Each row is a point on a landscape with many valleys, with its height.
A ball rolls from a point to whichever of its 2 nearest points has the largest drop for the distance, and stops where none of them is lower. Distance is the straight distance between rows; heights are no part of it.
q_352 h=60.5: [ 11 -24   2  12   6 -22  55  30 -22  30  -6 -36 -32 -25 -26 -13  23 -12
  27  -1  12  -2]
q_261 h=26.0: [ -5   3  35 -41 -10 -34 -67 -34  16   4  33  17  21   2  10  40 -11  41
  -7  21   0   2]
q_234 h=55.8: [-15 -24 -43   7   6  19  16 -30  28 -14 -15  22  26  19 -21 -31 -36  -1
 -47 -15 -18  -6]
q_782 h=37.9: [ -7 -22 -11 -33  22  -7  14  -2  25  -5 -11 -20  -9  21  -3  14 -26  -9
 -12  -9  16  -9]
q_953 h=33.2: [-20 -28  34 -36 -46 -45 -11 -40  38   2   3 -27  -1  -7  -1   8  23  35
 -30 -10  -6  16]
q_958 h=38.9: [-12   0  33 -33   6 -22 -22  30 -20   4   5 -26 -27 -28  15  29   1   7
  51  17  40 -31]
q_715 h=40.1: [ 11  35 -16  21  -2   6  44  80  17 -20 -21 -17 -37  -4  23   3 -19  -7
  15 -17   6  16]
q_577 h=44.6: [  5  32  -6  29  26  22  18  34 -13 -10  11  -8 -48  12   8 -26  12 -30
  12  -7 -16 -20]
q_387 h=36.1: [  7 -35   9  39   0   6   8 -39  -8  26  -7  39  51  14 -29 -25  32  -5
 -28  15 -17  26]
q_216 h=65.1: [ -3  37 -38  -2   6  17 -20   7   2  -2   2   0  -3   1  12 -17 -32  23
  -9 -15  -8 -13]
q_727 h=61.6: [  1  19 -23   0   5  12 -13  28  19 -15   9 -23 -26   8  19  -1 -54  10
   0 -30 -12  -2]
q_409 h=43.4: [-27 -37  -1 -16 -49   0 -32 -65  12  -3 -14  22  36  -1  -9 -26  -4  12
 -26 -14  21   1]
q_37 h=23.3: [ 17  37 -15  45 -13  34  -8   7 -30   1   3  16   9  -5   8  -8  -2   5
   7  -2 -23  14]
q_704 h=33.8: [-10 -13   1 -53  31 -21   6 -25  48  -8  -1 -26  -4  13  -1  13  -3  19
 -43 -12   1   4]
q_333 h=19.0: [-22  27   2  11 -37  48  19  -7  -4 -23 -13   2 -21 -24  41 -60  36  10
 -23 -26   4  14]
q_395 h=42.7: [ 23  12 -33  -7  39 -29  16  34 -16  15 -13   3   6   6 -31  37  -8 -38
  17   2  18   0]
q_371 h=38.2: [ -7 -12  25 -24 -58 -42 -19 -46   1   3  -6  23  26 -12  -3  -5  42  32
 -24   3  14  28]
q_514 h=34.8: [ -2  25  33 -44  33 -14 -42  13 -21   8  16  -5 -32 -17  12  40  30   0
  40  21  32 -41]
q_482 h=74.0: [ 14 -33  16  50  -1   2  28  19 -16   6  18 -17 -21   1 -11   2 -19 -43
  43   5 -24  -4]
q_21 h=73.7: [ 11  -9  32  -1  52 -13 -13  -1   7  11  26   2  -4   4 -14  46  13 -36
   3  18  -2  11]
q_732 h=28.3: [-27  -6  24 -57  -1 -22 -41 -40  19  -5   7   5   8  12   6  33  -2  22
 -17  10  20 -18]
q_264 h=22.3: [ 14 -28 -12  16  28 -16  31  -3  36  12  -5  -5  30  18 -27  20 -10  -5
 -37  -4 -21  41]
q_356 h=6.0: [ -2  -6  20  26 -46  12  -2   4   7 -19   6 -21 -15 -21  22   4 -17   7
  19 -20 -15  23]
q_60 h=26.3: [-15  34   4  25 -23  49  15  36   3 -24 -11  -7 -35 -19  48 -49  11  12
   2 -17   3  -1]
q_496 h=10.6: [ 17  32 -26   1 -31 -18 -18   4 -21  29  -2   8  51 -27 -16  11   3  37
  16   5   9  29]
q_229 h=31.2: [-12  18  20 -62  40  -7 -46 -18   3  -1  15  10 -11   2  10  34  22  12
   4  20  22 -31]
q_151 h=18.3: [ 19  21 -34  23 -19   1 -21   7 -46  31  -8  18  27 -20 -28   2  -1  16
  22  10  12  -5]
q_259 h=22.1: [  3 -15 -11 -18 -17 -33  23 -18  11  20 -20 -26  16 -17 -28  -1   9  21
 -24 -12  13  21]
q_832 h=57.1: [ 10  24 -52 -13  19 -10  -9  55  20 -11   2 -22 -25   7  -5  14 -67   0
   2 -28   1 -11]
q_135 h=26.7: [ 20   0 -13   9  34   3  21   5  11   9   4   9  17  15 -16   7  13  -5
 -31  -7 -19  22]
q_615 h=16.1: [-11   9   7   4 -58  13  10  34   2 -14 -15 -27 -25 -38  33  -7 -29  20
  33 -21  14   3]
q_692 h=16.5: [ 14 -24 -15  -1  -6 -26  53  -2  18   8 -19 -12  22 -10 -36  30   2   2
 -15  -4   2  38]
q_525 h=15.9: [  8  34  32  10 -42  -7 -40  -4 -30  15  17  14  24 -31   6  23  51  25
  21  16   6  31]
q_956 h=54.5: [  6 -35   8   5  26 -23  50  35 -16  18  -7 -19 -23   0 -23  15   9 -41
  27  12  15 -15]
q_5 h=49.6: [ 10  36 -36  -5  28   1  26  77  14 -24 -14 -20 -32  16   6   8 -30 -26
   0 -25  12  -1]
q_108 h=62.7: [-22 -41  14   2 -32  12  24 -18  20 -12 -10 -19  -8   4   6 -15 -37 -13
   8 -10   1 -11]
q_273 h=68.5: [  0 -30  -5  27 -16   5  40  24   3  -9  -1 -23 -28  -1   2 -14 -27 -21
  16 -10 -18  -3]
q_604 h=47.0: [-33 -48 -16 -14 -30   6   9 -44  21  -1 -29  14  34   9 -17 -26  -5   1
 -23  -2  13 -13]
q_705 h=49.8: [ 14  18 -26  40  34  20  28  11 -26   6   5  10 -16  13 -14 -38  19 -17
 -19  -6 -24 -14]
q_634 h=21.8: [ 42   6 -27  42  34 -19  11  24 -37  19   7  26  24  13 -36  11   1 -30
   9  16 -18  14]
q_962 h=51.5: [ -6 -13   6 -23   7  17 -11  28  -5 -26 -13  16 -19  35  38 -13 -44 -41
  30  34  23 -45]
q_745 h=27.3: [ -3 -23  22  -9  20  -9  47 -24  26 -10 -14  -3   4   9 -11  21  45 -14
 -19   9  -5  19]
q_267 h=42.8: [  0   5   4  -5  50  13   4 -20  19  22  32 -19 -15   9   1 -40  36   6
 -42 -15 -28   0]
q_531 h=32.0: [  5 -28  15  22   9   8  29 -37  12  -5 -15  24  32  11 -24  22  34 -14
 -18  24 -16  16]
q_300 h=35.5: [ -2  26  -9   1 -31  16  21   6 -35   1 -23   0   6 -21  -5 -12  41  13
   8 -14  22  10]
q_815 h=46.6: [-17  -5   0 -55  18  15 -26  21   6 -21 -10   7  -7  23  43   6 -45  -8
  23  10  43 -49]
q_13 h=57.3: [-17 -36  17   3 -17  26  10   2  -2 -27 -11  14  -5  21  22 -13 -35 -27
  24  15   5 -41]
q_730 h=5.2: [  4  24  -4 -18 -44 -32  -8  -9  -4   3  -7 -11  33 -26 -11  27   4  38
   8   0  18  35]
q_190 h=49.0: [ -3 -12  24   6  -3  10 -16  -1 -19   7  16 -10  -3  -1  10   3 -10  -8
  39  10   7 -25]
q_293 h=65.6: [-13 -39 -25  11 -30  17 -16 -22   0   0  -5   0   6  10  -5 -58 -61  -6
   2 -12  10 -39]
q_873 h=38.5: [  3  37 -15  24   1  32  20  -5 -27  -7 -17  26  -1   4   3 -16  57   8
 -22  -1  -5  12]
q_186 h=27.2: [ -9   7 -18   0 -22  -2  20  56   3 -20 -19 -25 -29 -11  23  -1 -48  -2
  39  -7  17  -5]
q_372 h=14.8: [ 10  14   9  38 -22  28   1   5  -9 -18  14   5 -14 -10  22  -3  -8 -10
  21  -2 -30  11]
q_126 h=27.4: [ 17  35 -51  11   1  15 -12  -2 -52  17 -13  37  22   1 -25 -27  12   9
   5  10  -1 -19]
q_254 h=10.7: [ 12  29  27  -1 -53 -27 -17  -9  11  -4   6  -3   8 -30   9  32  25  37
  18  16  -7  50]
q_7 h=33.5: [ 38  24 -34  25  28 -15  14  37 -23  -3 -10  21   1  14 -37  15 -15 -31
  23   7  -2 -13]
q_358 h=35.6: [ 15  33 -13  35  23  24 -24 -12 -27  32  23  12  14   4   9 -50  30  27
 -40 -18 -32  15]
q_33 h=40.7: [-13 -33  23 -19 -37 -31 -52 -63   8  15  -1  35  52   3 -13  -7   8  29
 -27   9  12   1]
q_403 h=23.2: [-17 -41  35  -4  12  -3  16 -25  36  -4  10  -7  -6   3  -6   9  15 -14
 -20   9 -11   7]
q_379 h=71.7: [ 13  19  10  -4  42  -3 -41   7  -5  -1  29  11   6   5   8  48  -1 -18
  24  17  -4   5]
q_916 h=34.9: [  0  48 -10  40   5  32  15  54  -5 -18  -1  -6 -46  -6  33 -36   3   2
  18 -12 -11  -7]
q_987 h=42.5: [-28 -16  -4 -66   5   3   2  -9  27 -23 -17  -7  -5  19  22   4 -35   5
 -10   7  36 -38]
q_606 h=48.9: [ 16 -28 -15 -15  35 -46  30  44  -8  24 -12 -14 -14   5 -43  28  -9 -46
  27   0  33 -17]
q_623 h=27.9: [ -1  -7   0  -8 -35 -17  19 -12 -21  17 -22 -24 -10 -27 -18 -10  27  22
   1 -10  17   7]
q_999 h=78.5: [  2 -32  42  23  12   8   4   5   9 -17  24  -3 -15  19   8  25 -21 -56
  38  11 -21  -8]
q_389 h=38.7: [  8  33 -30  31  -4  28   4  20 -54   5  -6  20 -18  -1 -10 -35  23 -11
   7   9   0 -32]
q_802 h=39.5: [  9  32 -26  18  62  25 -15  -3   2  27  39  -4 -10  14   5 -52  26  16
 -48  -7 -46   2]
q_397 h=30.3: [  9  35  -5  40 -15  35 -32  -9 -36  16  16   2   0 -13  12 -35  23  16
  -6 -12 -13  -4]
q_258 h=44.0: [  0   3  15 -13   4  -1  -3  39 -18  -2   2 -10 -14   0   9  30 -17 -16
  46  15  24 -16]
q_508 h=35.8: [  1 -14  37  -2 -34 -43 -19 -40  15   6   7  -6  15  -8   3  -2  22  33
 -32  -2 -14  45]
q_50 h=69.6: [  0   6   7  -7  17   9 -42 -18   5 -10  20  30  33  12  18  37 -29   5
   6  15 -18   6]
q_233 h=51.6: [-14 -10 -33  -7 -24   6  17 -34  18 -25 -29  -1  25   1  -6 -21 -23  18
 -33 -24  -1  11]
q_123 h=76.1: [  1 -19  43   2  43  -7   6  20   5  -4  22 -14 -35   4   9  28   3 -54
  26   7  -8 -12]
q_579 h=30.6: [-23 -39  36 -50 -10 -41   7 -29  61   4  12 -40 -21  -6  -3  10  -1  28
 -38 -11  -3   3]
q_199 h=32.1: [  5  22 -23  -3  35  23   8   5  -9   1  -7  24   8  12  -5   2  44   1
 -22  -4  -8  12]
q_381 h=60.2: [-10 -31 -30  22  -4  18  16 -23  10  -4 -14  22  11  24 -24 -55 -32 -23
 -21  -3 -10 -32]
q_237 h=27.0: [-32 -54  54 -32  -3 -11  16 -26  63 -17  -1 -23 -20   4   7  12  -1  -5
 -12  -3   0   1]
q_838 h=30.7: [ 18 -22 -22  39   8   2  17 -11 -25  20  -5  30  37  13 -37  -6   3 -21
  -5  18 -21  13]
q_39 h=67.6: [ -9  16 -18 -16   5  18 -33 -16   8 -19  11  11  14  -1  20  12 -19  13
 -10  -4   0  -3]
q_73 h=23.7: [  2  34  34 -23  10  -6 -71 -25  -8   4  26  21  22   1  30  16  18  43
  -7  18 -13   8]
q_549 h=20.1: [  4  34  33  11  -1   5 -50 -20 -26   6  26  12  10 -20  27  18  39  25
  25  19  -7  17]

Two balls start at each pair of points below. Name the first point that both come to, or write -.
q_293, q_216: -
q_379, q_999: -
q_705, q_482: -
q_802, q_21: q_356

For each start below, name the point where the ball stops.
q_190: q_730
q_108: q_403
q_123: q_356
q_33: q_403
